Points on a hilly landscape, in no order, each with its height.
From any point a ball rolls to the lowest of the 2 points nearest to it. It stops when none of these is lower. Distance is the straight distance between rows; heights are no part of it.
Sobo: 7  0  -9  0  1  -3  -2  -18  2  5  11  -10  -14  -1  1  -8  5  1  -9  -21  -8  -5  -10  -6  (h 409)
Limek: -8  12  2  0  8  9  -1  -3  7  9  -3  5  -10  -5  -1  -5  1  0  -8  14  -12  2  -3  8  (h 218)
Sese: -10  -3  2  -8  4  -10  2  2  7  12  -8  5  -19  6  -11  -13  12  -6  6  -1  -15  -15  -1  21  (h 141)
nebe: 6  -5  -14  2  1  -12  7  -16  0  8  6  -3  -10  2  -10  -9  13  1  -2  -19  -11  -17  -6  13  (h 433)
punu: 0  -14  13  8  19  11  -7  -3  25  -1  -20  0  -4  8  -1  -3  2  -14  4  -24  -6  5  -11  -20  (h 220)
dedu: 11  6  2  -9  6  -11  -18  2  -12  0  23  -5  3  -1  32  -8  0  -10  -5  18  9  15  5  16  (h 486)
riti: -17  -11  10  2  9  6  13  -3  6  9  -15  10  -7  6  -28  -5  5  -4  8  -15  -13  2  -3  11  (h 86)
fuzo: -5  2  5  0  7  5  -9  6  5  -6  -7  -5  0  2  18  7  1  6  3  18  5  9  -1  5  (h 272)
Nimi: 0  5  13  -15  -7  3  3  16  -18  -4  -1  4  16  -7  -10  10  -11  -8  6  4  7  18  24  -11  (h 291)
Runag: 4  12  -10  14  -3  0  4  -9  10  7  -8  0  -1  9  12  5  7  12  -7  33  3  -9  -11  19  (h 293)
Menim: 2  -10  -2  -11  -17  -16  -3  4  -14  -10  8  -4  1  8  14  0  11  9  11  10  6  -13  8  21  (h 608)
Zaba: -5  15  -6  12  -18  0  -2  -8  -12  -5  -6  -11  13  -3  -4  14  -13  20  -1  9  -5  -3  0  3  (h 438)
lunet: 14  -20  3  -5  -1  10  6  10  8  -12  11  4  1  -5  -6  3  -2  -22  2  -32  19  -2  4  -35  (h 538)
zazud: 9  17  -7  5  0  8  4  3  0  10  12  -2  6  -5  21  27  -14  20  -5  43  14  14  -9  0  (h 354)
Tigi: -13  10  10  -3  1  7  -2  7  -4  3  -7  -1  -5  -4  0  -4  -8  3  1  17  -5  8  3  2  (h 244)
gal: 1  15  -8  -5  4  9  4  -12  -7  18  20  -10  -12  -14  8  7  -11  14  -13  -3  -11  -3  -10  -23  (h 345)
Nekur: 0  -22  11  2  2  17  0  14  12  -9  7  2  -4  -7  8  8  -4  -18  9  -34  13  -4  10  -34  (h 550)
palem: -1  -6  3  0  7  -7  -6  -2  12  6  -13  2  -10  15  6  -15  14  -9  4  10  -4  -7  -6  27  (h 170)
dev: -6  3  -13  12  -8  -11  6  -10  3  3  -4  -6  4  5  -8  6  7  25  1  1  -8  -18  -11  20  (h 401)
Fodun: -13  -21  15  -10  6  8  7  14  7  -7  -15  8  -4  8  -8  -3  4  -14  14  -7  1  7  7  2  (h 134)
buke: -7  5  -1  -4  -15  1  0  3  -15  -11  0  -12  13  -2  -1  9  -7  21  9  1  4  -4  0  -11  (h 479)
gug: -6  -15  -1  -3  -6  -12  16  7  3  -11  -5  11  9  11  -19  4  9  8  15  -11  10  -9  3  9  (h 322)
zof: 20  16  -7  17  9  0  -11  -15  11  3  0  -5  -4  -5  10  0  -2  -3  -23  15  2  10  -11  -2  (h 490)
relir: 5  -17  14  11  6  4  -15  3  17  -21  -17  -1  8  14  20  -2  -7  -11  8  -7  14  15  0  -5  (h 165)
batu: -23  0  8  -3  3  14  11  -1  -7  10  1  -3  -9  -3  -18  3  -7  16  7  -2  -15  -11  -4  -11  (h 276)
Deg: 1  -2  -1  -10  -20  -1  9  9  -23  -2  6  -2  16  -11  -18  12  -13  3  9  -15  5  -2  14  -28  (h 539)
Mamer: -6  -9  -5  2  -11  -9  6  0  -2  -6  0  2  10  9  -17  3  5  16  8  -6  -3  -9  -1  15  (h 356)
nas: -1  -13  0  2  -6  1  -3  4  2  -22  -5  -5  19  11  6  8  2  -1  15  -6  15  3  5  2  (h 582)
mevar: 19  -23  -2  3  9  -14  -9  -6  15  -10  -6  7  -7  12  -3  -15  10  -17  4  -29  11  -3  -6  -1  (h 462)
fotuz: -6  -5  9  3  17  21  -1  -10  23  11  -9  1  -7  2  -1  -1  -6  1  -1  -12  -13  6  -11  -25  (h 236)
Rimi: 11  -7  -6  -15  -8  -14  -1  14  -15  -9  15  5  -1  -12  6  -12  14  -14  2  -7  12  3  8  -1  (h 504)
nubut: -8  7  9  -6  13  10  -2  19  -4  14  24  -4  2  -18  29  -2  -13  13  -4  11  -4  6  -6  -9  (h 613)
Bura: 0  -9  8  7  17  2  -10  -1  20  -1  -20  3  -5  9  -4  -8  6  -10  4  -7  -3  8  -10  -2  (h 206)
Nepin: 3  13  0  9  4  10  -3  -11  12  6  -15  -13  1  -2  -16  2  -11  -6  -10  -4  -16  9  10  -15  (h 511)
Tuko: 3  -13  -4  -7  -8  -16  16  6  4  -7  -5  20  7  14  -16  -3  15  -10  13  -4  15  0  11  21  (h 292)
vemi: 3  15  -15  19  -12  -2  -2  -20  1  -5  -5  1  7  9  9  9  2  12  -12  31  1  -7  1  26  (h 347)
Bute: -12  9  6  -1  -16  -3  11  3  -24  -1  -6  13  7  1  -20  -5  1  -4  -1  11  -6  -4  14  25  (h 216)
zuvo: -10  -5  -3  1  8  -2  0  -2  18  6  -4  -7  -11  10  9  -3  8  15  4  1  -11  -11  -15  4  (h 295)
kimo: 11  -5  -11  -15  -9  -12  10  8  -11  3  21  12  -3  -9  -11  -8  5  -13  0  -19  13  -1  2  -11  (h 516)
gaso: -10  15  -2  -3  0  16  9  -8  -13  21  7  -2  -12  -6  -11  2  -12  17  -7  -2  -21  -11  -4  -15  (h 304)
pil: 14  -22  -10  9  5  -22  7  -10  19  -4  2  11  -5  12  -14  -11  13  -12  6  -32  7  -6  -7  6  (h 456)
selup: -2  -19  9  -1  9  -9  -7  0  17  -5  -23  11  -3  17  3  -11  13  -12  7  -2  3  7  -2  16  (h 190)
Romo: -15  17  3  -7  3  7  4  -5  -10  16  -2  7  -16  -9  -11  -16  3  -7  -8  12  -14  -9  -3  13  (h 187)
Zito: -11  11  8  -7  6  15  -2  10  -7  11  20  -7  1  -14  16  9  -19  22  4  11  -5  -5  -3  -24  (h 602)
nasel: -1  -10  -6  -2  -20  -13  4  -5  -16  -15  2  0  9  17  2  4  4  2  13  11  13  -2  11  22  (h 626)
fufo: -11  -25  19  -3  8  10  -8  15  12  -18  -17  6  5  12  11  2  2  -12  19  -6  12  7  3  -3  (h 152)
Bomun: 7  3  -11  1  6  9  2  -18  -1  11  12  -14  -12  -8  4  2  -3  7  -12  -15  -15  -4  -9  -21  (h 380)
zemuf: 7  -6  9  -4  5  1  -6  8  5  -7  0  -6  3  -4  6  1  -3  -11  2  -16  8  10  7  -20  (h 563)
pag: -18  19  7  5  -8  6  8  -5  -17  6  -7  8  -4  -7  -16  -9  1  -2  -6  17  -17  -17  6  21  (h 217)
tava: 19  -2  6  5  12  -7  -20  -1  4  -6  1  -5  -4  -4  14  -21  1  -21  -11  -7  11  22  -1  -3  (h 470)
pivav: 13  21  -16  13  -3  -1  0  -12  4  10  9  -4  -3  -9  9  8  -5  14  -21  19  2  -4  -13  -4  (h 520)
Duze: 14  -11  -5  -12  -1  0  8  7  -3  -5  17  13  -2  -12  -5  -7  5  -17  -4  -31  11  3  6  -24  (h 526)
Lozon: 1  3  -2  -1  5  10  -11  5  2  -3  12  -13  8  -12  17  5  -10  -2  -4  -6  -3  8  3  -21  (h 575)
Nimo: -13  2  14  -12  -3  7  5  15  -17  0  -4  7  3  -5  -11  -2  -7  -10  5  6  -4  10  11  -7  (h 267)
ruge: 2  16  -6  -2  11  12  7  10  4  20  13  1  -2  -12  20  15  -10  13  -4  37  9  4  -12  -2  (h 290)
Reda: 4  16  -8  -3  -1  -8  -6  -3  -8  6  16  -7  0  -10  21  7  -3  15  -13  18  1  -4  -11  6  (h 557)
Vugaz: -15  -6  8  -1  9  14  2  -2  8  7  -6  -1  -5  2  -8  2  -3  7  1  -11  -14  -4  -6  -17  (h 253)
gibu: 4  5  -3  -1  -13  -2  5  1  -15  -1  -3  -5  12  -8  -26  14  -14  3  -2  -16  -3  3  13  -24  (h 540)
lis: -8  3  -10  6  1  0  7  -11  5  9  3  -10  -1  0  -3  5  5  23  -5  2  -10  -13  -13  3  (h 351)
Munem: 2  6  -6  -5  -5  -10  -8  -2  -8  0  9  -12  5  0  13  1  7  12  -2  12  1  -12  -4  17  (h 583)
zinur: 13  6  2  2  12  -7  -17  0  5  2  11  -8  -6  -8  28  -14  1  -13  -16  10  5  14  -2  8  (h 477)
Tino: 7  -10  -11  3  0  -20  4  -13  8  0  5  4  -6  11  -15  -7  12  -7  2  -25  -4  -10  0  21  (h 447)
Tufu: -4  6  2  -11  -21  -5  13  11  -25  -1  -3  15  3  -2  -15  -4  6  -10  3  7  7  3  19  16  (h 241)
Riso: 20  -13  3  8  9  -10  -17  -5  15  -11  -7  -3  -4  6  9  -18  2  -18  -4  -21  13  8  -6  -10  (h 466)
Gez: 15  1  -2  -14  -1  -13  -12  11  -20  -6  22  -5  4  -12  23  -6  -2  -12  -2  2  11  10  7  4  (h 494)
vuzis: -1  12  1  -4  18  7  -6  5  7  18  7  0  -13  -10  16  -6  1  -1  -11  21  -9  3  -14  6  (h 249)
bodar: -10  4  2  -6  0  13  -3  12  -11  3  17  -16  3  -15  10  11  -15  13  2  -8  -8  -6  1  -30  (h 590)
mez: 11  20  -1  15  8  6  -8  -10  14  9  -11  -6  -2  -6  -2  2  -9  -4  -20  7  -9  11  -4  -14  (h 501)
peto: 0  -3  3  -3  -8  -8  7  7  -9  -11  -9  17  5  11  -16  0  6  -15  10  8  12  13  14  17  (h 269)
ponov: 0  14  -10  0  4  4  7  -2  10  13  1  6  -7  -2  12  14  1  15  -3  37  4  -7  -13  8  (h 207)
Zumad: 2  0  -12  15  -19  -12  4  -15  -13  -13  -9  3  14  13  -7  4  4  2  6  13  3  -3  15  28  (h 640)
desop: 5  16  -12  21  -14  -2  -3  -14  -14  -8  -8  2  12  -1  -1  10  -5  10  -16  23  -4  -2  4  15  (h 391)
Fiza: 7  14  2  8  -7  3  -1  -7  -7  -1  -10  -4  9  -7  -20  2  -11  -4  -14  -4  -8  7  11  -11  (h 522)
zom: -12  -12  9  -9  8  0  8  9  7  3  -9  13  -10  8  -19  -11  13  -8  13  -9  -4  -4  -2  15  (h 109)
zorum: 2  1  -3  -11  -16  -5  0  11  -30  -5  7  -3  7  -5  -2  9  -6  11  4  -5  4  -3  8  -9  (h 507)
tup: -7  -6  2  2  9  6  -9  5  18  -6  -4  -8  1  7  24  -1  3  12  9  12  2  -4  -9  3  (h 296)
kib: -7  0  7  15  4  6  8  -8  13  3  -18  14  5  9  -31  -3  5  -13  -1  -13  -14  5  0  13  (h 64)
feke: 1  -17  6  -4  -5  4  -3  11  7  -21  -4  -5  15  4  2  11  -4  -8  11  -17  20  0  14  -21  (h 573)

For each start below, name the point where the ball stops.
Gez: kib
Mamer: Bute
Menim: zof
gibu: zof
punu: kib
Nekur: kib
zorum: ponov
mevar: kib
Zumad: ponov

Call two points neighbours if one is among the 2 nearest of the other. Go from one point of each pair to the other, from neighbour to neighbour, staying as low as possible. Name the highest point that can't be avoided.
zuvo and Romo: tup
ponov and zof: gibu
Bute and Romo: pag
